Points, in no order, along strands that fork, close into loops and pass close to each other.
Two points are linked if the straight distance between their rows is under 107. Some points are linked to none.
K_891: [ 52  11  -6   2  11  -2   8 -17  -6 -13  13  -9   9   2  -5   7   2  44
 -21 -26 -47  17  25 -26 -18 -30  23]
K_220: [ -8 -60  11 -36   3   8 -11 -10 -43 -14 -16 -18  21   7  14 -49  24 -10
  13 -38 -15  -5 -21 -26 -12  25 -26]
K_452: [ 18 -28 -22 -14 -29   8 -44 -56  -3  29 -18 -55  25 -27  11   8  24  27
  40   0  -8  -5   9   9 -39  18 -19]
K_463: [ 25  51  24  -1   9  23   3  17 -15  12  44   7 -33  17 -16  34  12  21
 -11  -7 -10  17  23  -2  20  -5 -12]
K_515: [ -1 -46  30 -11  31  19  -6  65  29 -21  25  -4   9  40   0  -7 -17 -52
  21  -4 -15  33  28  20  24 -14  18]
K_988: [ 19  51 -33  18  -5 -18  -5   0  -6  32 -37  22 -11   0 -14  44  20 -11
 -52  55  37 -31  59  -1 -36  36 -36]
K_135: [ 26 -21 -22   4   4   9  -9 -38  38  24 -37 -30  48   5  -6  28   2  16
   5 -15  -5  10   2  -8 -63  -3  37]
K_112: [-27  13   9 -42  28  26  -9 -13 -19   3  22   2  30 -31 -18 -22 -17 -18
  35  10 -27  -6 -23 -22  -4  28  33]
K_901: [  0  44 -22 -52  17  13  -1   1   1 -11   7   5  -5  -2   3  86  -5  15
 -19  13  11  -3  13  11   8 -19   8]
K_594: [ 23  16  13  47  45  18   7  40  -5  -6  27   7 -10  15   6 -11   0 -43
   1 -23   6   5   5  -3  43  16 -26]
K_178: [-22 -20 -11  -1 -49  -5 -24 -14  -2  -6 -63  14 -31 -26 -16 -37  11  -3
  -7  30  16   5 -34  30 -11  12 -25]
K_352: [  9  -5  32 -36  22  17   7  33 -34  -2  13  10  29  31   9 -16  -8 -11
 -11 -22 -41  10  18  -6   9  23  15]
K_521: [ -5  47  21  25  18 -31  12   9 -18   0  24   7 -18  -8   2   3  -8  -5
  34   7  41 -14  16 -12  17   9   7]
K_836: [ 10 -10 -27  12 -14   3 -33 -38  -2  33 -30 -36  27  13 -10  35  19  27
  -2  19  17  12  19  -1 -42  30   5]
K_289: [-39 -22  -9  -7  10  11  16  14  23 -12  40 -19  11  17   1   3 -10 -25
  12  -4  54  28   0  23   3   4  23]
K_575: [  9  16  26 -24  12  51 -13  31   5  12  46  -4  14  23  14  18   6 -24
  14   1 -46  -1  38  24   0 -46  18]
K_978: [  7 -38  18  30 -45  14  13 -30  18 -14  13 -34   7  28  21 -25  34  53
   0 -32  -5  12 -16   5 -16  -8 -47]
K_180: [ -7  -3   3   0  29 -21  21   3 -25  43   5  44  26   2  -6 -21   6 -20
  16  -3 -27   4  -9  28  34   3 -11]
K_410: [ -6  11 -14  10 -18 -31 -25 -14 -12  22 -50  24 -28 -16 -37 -25   0  -2
 -28  23   7  19  -7  30  15   0 -25]
K_319: [ -3  19 -19  27  -5 -17  -5  17 -36 -29  -8  29 -41 -56  -3 -42 -15 -22
 -21  18  -7 -28 -23 -22   2 -23   6]
K_642: [-12  -1  14  46 -56  -2  14  -4  24 -14 -13  -5  -5  11  22 -44   4  10
  33   5  27  -7 -28  15  -9  44 -45]
K_242: [ 44   9 -21  -3  -5  -7   9 -33   8  19   4   7  15  -4  22  49 -23   7
  -8  -5  26  42  19  27 -31  22  55]
K_855: [ 20 -15  23  11  17 -20   5  26 -35  13  18  41   8  13   8 -17  43 -12
   7 -13 -25 -29 -12 -14  29  -6 -17]
K_464: [ 36 -15  18  34  37 -20  18  32 -12  -3   5  19 -32   2 -11  -5  23  -5
   2 -10  12 -12  -9 -22  36  -2 -31]
K_50: [-31  38 -30  19  14  25  11   0  15   7  -5 -11   8   0 -21   6  -1  19
 -27 -10  12 -17   2 -22 -18   7 -21]
K_611: [-19 -44  25   3  -5  12  11  42  24   7   5   0  16  59  -3 -25   8 -28
 -14  -8  -4  38  13   7  32  -9  -9]
K_700: [-50 -17   1   1   5  12  10  17 -10  -6  46 -33  13   6 -11   6 -15 -17
   7   6   4  -6  -1 -13   6  -1   0]
K_780: [-19  41 -27  22 -29 -21   1 -20  -4  28   5   5 -29  11  10  22 -12  13
 -37  15  25   5  43  13  22  -2 -25]
K_524: [ 14   7 -20   8  25 -17 -15   1   5  31 -22  28   9  14   1  37  -7  28
 -31 -29  19  -4 -24   5  25 -14  31]
K_236: [ 60  -7  -2 -36  20   4 -29 -16 -31  23   1   2  34  17   6   9  19  21
 -12 -29 -53  17  17 -31 -19 -11  37]
K_853: [ 11  35  -5  -4  41  25  -9   3  -4  29 -12 -24  22  10 -34   7  23   0
 -10 -13 -29 -10  18 -37 -13   2 -17]
K_255: [ 20 -25  27 -25  20 -17  63  21  23 -16 -15   7 -18  24  18  -3 -12 -10
   9 -43   9  -1  -5  -2   6 -23  18]
K_940: [ -5 -43  13  -1 -47  12 -10 -28 -11 -31  15 -44  -2  17  13  19  15  42
  -6 -13   3  23   0  -2 -17 -10 -11]
K_504: [ 35 -26 -13 -24   2  24  24 -26  17  18  -7   0  29   5   2  17  -2  -1
  -2  -3 -18  36  -3  24 -50   5  52]
K_581: [  6  28   5  22  25 -17  -4  20  38  30 -18  41  -8   2   1  53  -8   4
  -5  -5  20   5  -5  24  33  27  19]
K_401: [ -7  11 -31  20   0 -20  19 -30  15 -41 -28  10 -24 -29  14 -10 -22   9
 -36  47  22 -11   4  11  11  -8 -32]
K_721: [ -9   4   7 -31  14  27 -14  23 -35   7  17  -7  22   8 -35 -14   4  11
 -26 -10 -51 -14  14 -31  -2   8 -31]
K_958: [-29  -8 -26  28   5  16 -18  22 -38 -10  32 -37 -17 -28 -33 -16   2 -28
  -4  10  -4 -19  13 -27   0 -19 -25]
K_828: [-29 -20  -1  32 -63  18  -3 -19   1 -21   6 -30  11  11  10 -55  24  20
  15   5  -5 -11 -23 -18 -13  15 -34]
K_523: [ 43  36 -11   7  -1 -12 -23 -30   8   9  -9 -31  20 -12  14  29  -7  32
 -16   8 -22  -9  46 -31 -28 -26  19]
K_701: [  6 -13  17  -2   0 -26  57  15  40   6  11   7 -27   4  -2  17  -1  27
  21 -25  23   6 -14   7 -16 -18  23]
K_493: [ -7  52 -23  32 -19 -52 -31 -23 -23  24 -13  38 -29 -23 -17  12  -5  -6
 -15  49  13  -3  21  33   9   2 -21]
K_266: [-10 -40 -22  28 -34 -13 -11  20 -13 -17 -43 -11 -26  -4   9 -35  -8 -51
   2   4  37 -13 -20 -20  12 -20 -17]
K_726: [ 22  37 -26   7   4  -6 -48 -57   4  12 -36 -14  33 -26  -3 -18  -2  18
  12  40 -27   2  17 -38 -35 -24  10]
K_107: [ 11  15  15   6   9 -11 -12 -32  -5  -6 -17  -8  19 -18   9 -46  -8  -2
   5  -1  -9   6 -15   2  15 -19  15]
K_950: [ 20  25  21 -57  -3   9  28   2  13   6  13  -1  -6   1   0  55  -9  -2
 -12   2 -23  16  13  10   0 -25  46]
K_714: [ 19  -7  33  -8   5 -27  -2  21   6  22   5  28  -4 -17   3  51   0 -27
  20  20  33  12  -3  30  53  10  27]
K_375: [  0  -4 -12  -4  48  -1 -10 -11   6  -7  -9  15   7 -14   9  16 -10  29
  -4 -12  33 -22 -22   0  -4   1  46]
K_217: [ 22  50   2  38  -2   0  -4  13  -3 -18  24   7 -23  12  -2  41 -19   6
 -45  22  -2   1  30   1  28   4 -21]
K_672: [-31  -4 -30  -7  -4 -13  10 -24  27 -43  -6  -8  -4 -17  28  17 -13   7
 -12  26  42 -25  11  25  -7 -16  -1]
K_31: [ 21  -9  18 -21 -13   7  35 -38   8  14  29 -19  13  -7   9   4  -4  10
   9 -23 -11  10 -19 -22 -49  18  36]
K_952: [-33  29  -6 -24  12   6  -7  35 -37 -39  24  40 -11   7 -10 -12  -4 -15
  28   6 -24 -20 -12   7  38 -17 -11]
K_96: [ -3 -40  26 -39 -23   1   8 -13 -16 -33  12 -26 -23   3  -6  13  23  42
  22 -10   4 -12 -21 -29 -16  -8 -17]
K_927: [  4  11  14  39  52  22  16  24  27 -18   5   0   5  27   8 -31 -38 -10
  -1 -17 -27  11 -10   8  23  12  10]
K_395: [ -1  31  -7  -9  23   9 -35 -19  -2   9 -28  -3  37 -19 -20 -43 -18  13
  -3  23 -45 -26   4 -15  -7 -32  18]
K_538: [  5   9  21 -16  34  20  26  49  50 -19  11  11 -31  15  -7  24  11 -17
  11 -16  -3  20   4  40  41 -17 -12]
K_358: [  8 -31  25 -32  -4  -2   4 -22 -35  14  14 -35  -5   4 -20 -31  46  38
  21 -26 -15   4 -15 -24 -17   7 -24]
K_29: [-17  18  22 -26  18  31 -11  41 -11 -15  33  20  -1  22   6 -20  20  -4
  20  10 -26 -37  18  24  33 -45  -5]
K_113: [-28   1 -47  11 -37   5 -28   7 -42  14  14 -12  -7 -31 -21  -3   7 -20
 -18  16   1 -10 -11  -4  -9 -20 -13]
K_835: [ -4  -3  19  43   5 -31  18   4  21 -12  -4   0  13  13  16 -44 -33 -14
  18  -3 -13  18 -10  18  21 -19   2]
K_906: [-13  -7  26 -26  20   4   2  11 -24 -15  15  28  14  19   6 -11 -15  -9
  12 -15  -9   6 -17 -30   0  45  47]
K_580: [-20 -40  22  -7 -20   4 -28 -20 -24   4 -30 -23  25 -10   4 -37   3 -33
  20   3 -15 -13 -47 -13  -9  41  -9]
K_224: [  4   8  -2 -23   7  19 -12  -3  10  18  29  -7  31  -7  13  40 -14   2
  13   0 -46 -18  10  -1 -11 -33  58]
K_908: [-14 -48   6 -17 -11 -10  24  19  29   9   1  44  -3  38  -6  -1  17   5
  -4  -2  -1  56   6  12  15   2   3]
K_171: [ 22 -43  44 -34  -2  -9  25  14   1 -41  -1 -35  -3  -7  22   2 -11  -7
  19 -34   5 -10 -13 -26 -12 -12   7]
K_817: [ 11  -3  33   7  17 -31  44 -27  40  -1  23 -14 -10 -18  20  26 -10  13
  19   2  49  -8  32  16 -37   0  29]
K_597: [  1 -20 -12  -4 -39  19 -34 -39  26 -11 -44 -44  12 -39  16 -13   8  24
  27  10   4 -18 -22  55 -22  34 -26]
K_841: [ -3  -7  19  10 -35 -22   2 -23  10  11 -14  -7 -13   5  -3 -24  16  12
  29  -6  26  35  -2  16  -3  29 -48]
K_936: [ 29 -27   8 -52  -2  11  38   3 -21  -6  42 -16  -3 -15   8  -3  -9 -17
   9 -46 -15  12  12 -21 -29 -17  30]
K_488: [-32 -31 -11  36 -55   6 -31  13 -18 -13 -47   3 -36 -28   9 -31  10  -6
  12  13  15 -30 -45   7 -11   0   0]
K_120: [-22  29 -34  19  -4   4  -1  33 -36 -22  22  36 -34 -20 -12 -46 -19 -30
  -6   2 -34 -28 -16  -3  37 -28 -22]
K_374: [-14  -9  19 -13  -8   1  33   4  57 -12  14  23  -5  17   1   0  -3 -18
  -9   2  39  63   3   8   6  31   7]
K_518: [-21 -31  23 -15  -1 -26   0  36   4 -23 -35   6 -21  18 -19   4 -11  -7
  26  14  14 -10 -30  -8  22   9  -9]
K_402: [-21  25 -31  23  10  -4 -12   9 -19  34   7  13  -4 -28 -24  20  -6   4
 -18   8  -1 -29 -23  -7  -7  17  -9]
K_181: [-20  27 -16  36 -17 -12  15  -8  26 -23 -18  32 -15  -5  14 -13 -43 -17
 -34  26  12   5 -15   0  29  27 -10]
K_160: [ -2  48 -53  23  10 -25 -30  -9 -25  32   3  31  -3 -15 -14  38  12   8
 -17  46   1 -37  33  -5 -18  20 -15]
K_344: [-30 -16 -22  20 -60  22 -18   1  29   6 -57  -2  -8  13  28 -49   3 -37
 -17 -12  47  -2 -24  -7  10  -4 -41]
K_598: [-17   6 -30 -26  28   6  18  -8  31  -4   5   3  -4 -20   2  57   0  17
 -18  -2  46  -9  11  30  -7  10  20]

A fork is a point with three links, a tip a point with one. Leave the first point through the second and follow the links. Name the first fork or tip that comes.
K_855; K_464 => K_236
K_515; K_611 => K_402
K_236; K_891 => K_180
K_598; K_901 => K_319

A piece is two or more points that can be reached from each other along the links. Count, over all rows, the pieces, the separate loops (a circle has one, a figure eight two, a Y none), the forks (points with three links) and the tips (points with one).
pieces => 4
loops => 0
forks => 7
tips => 15

Name the points in between on the shortest way along the links from the first point to the second, in order.
K_120; K_524 => K_952 > K_29 > K_575 > K_224 > K_950 > K_901 > K_598 > K_375
K_358; K_452 => K_96 > K_171 > K_936 > K_31 > K_504 > K_135 > K_836
K_112; K_217 => K_906 > K_352 > K_721 > K_853 > K_50 > K_402 > K_160 > K_493 > K_780
K_958; K_344 => K_113 > K_402 > K_160 > K_493 > K_410 > K_178 > K_488 > K_266
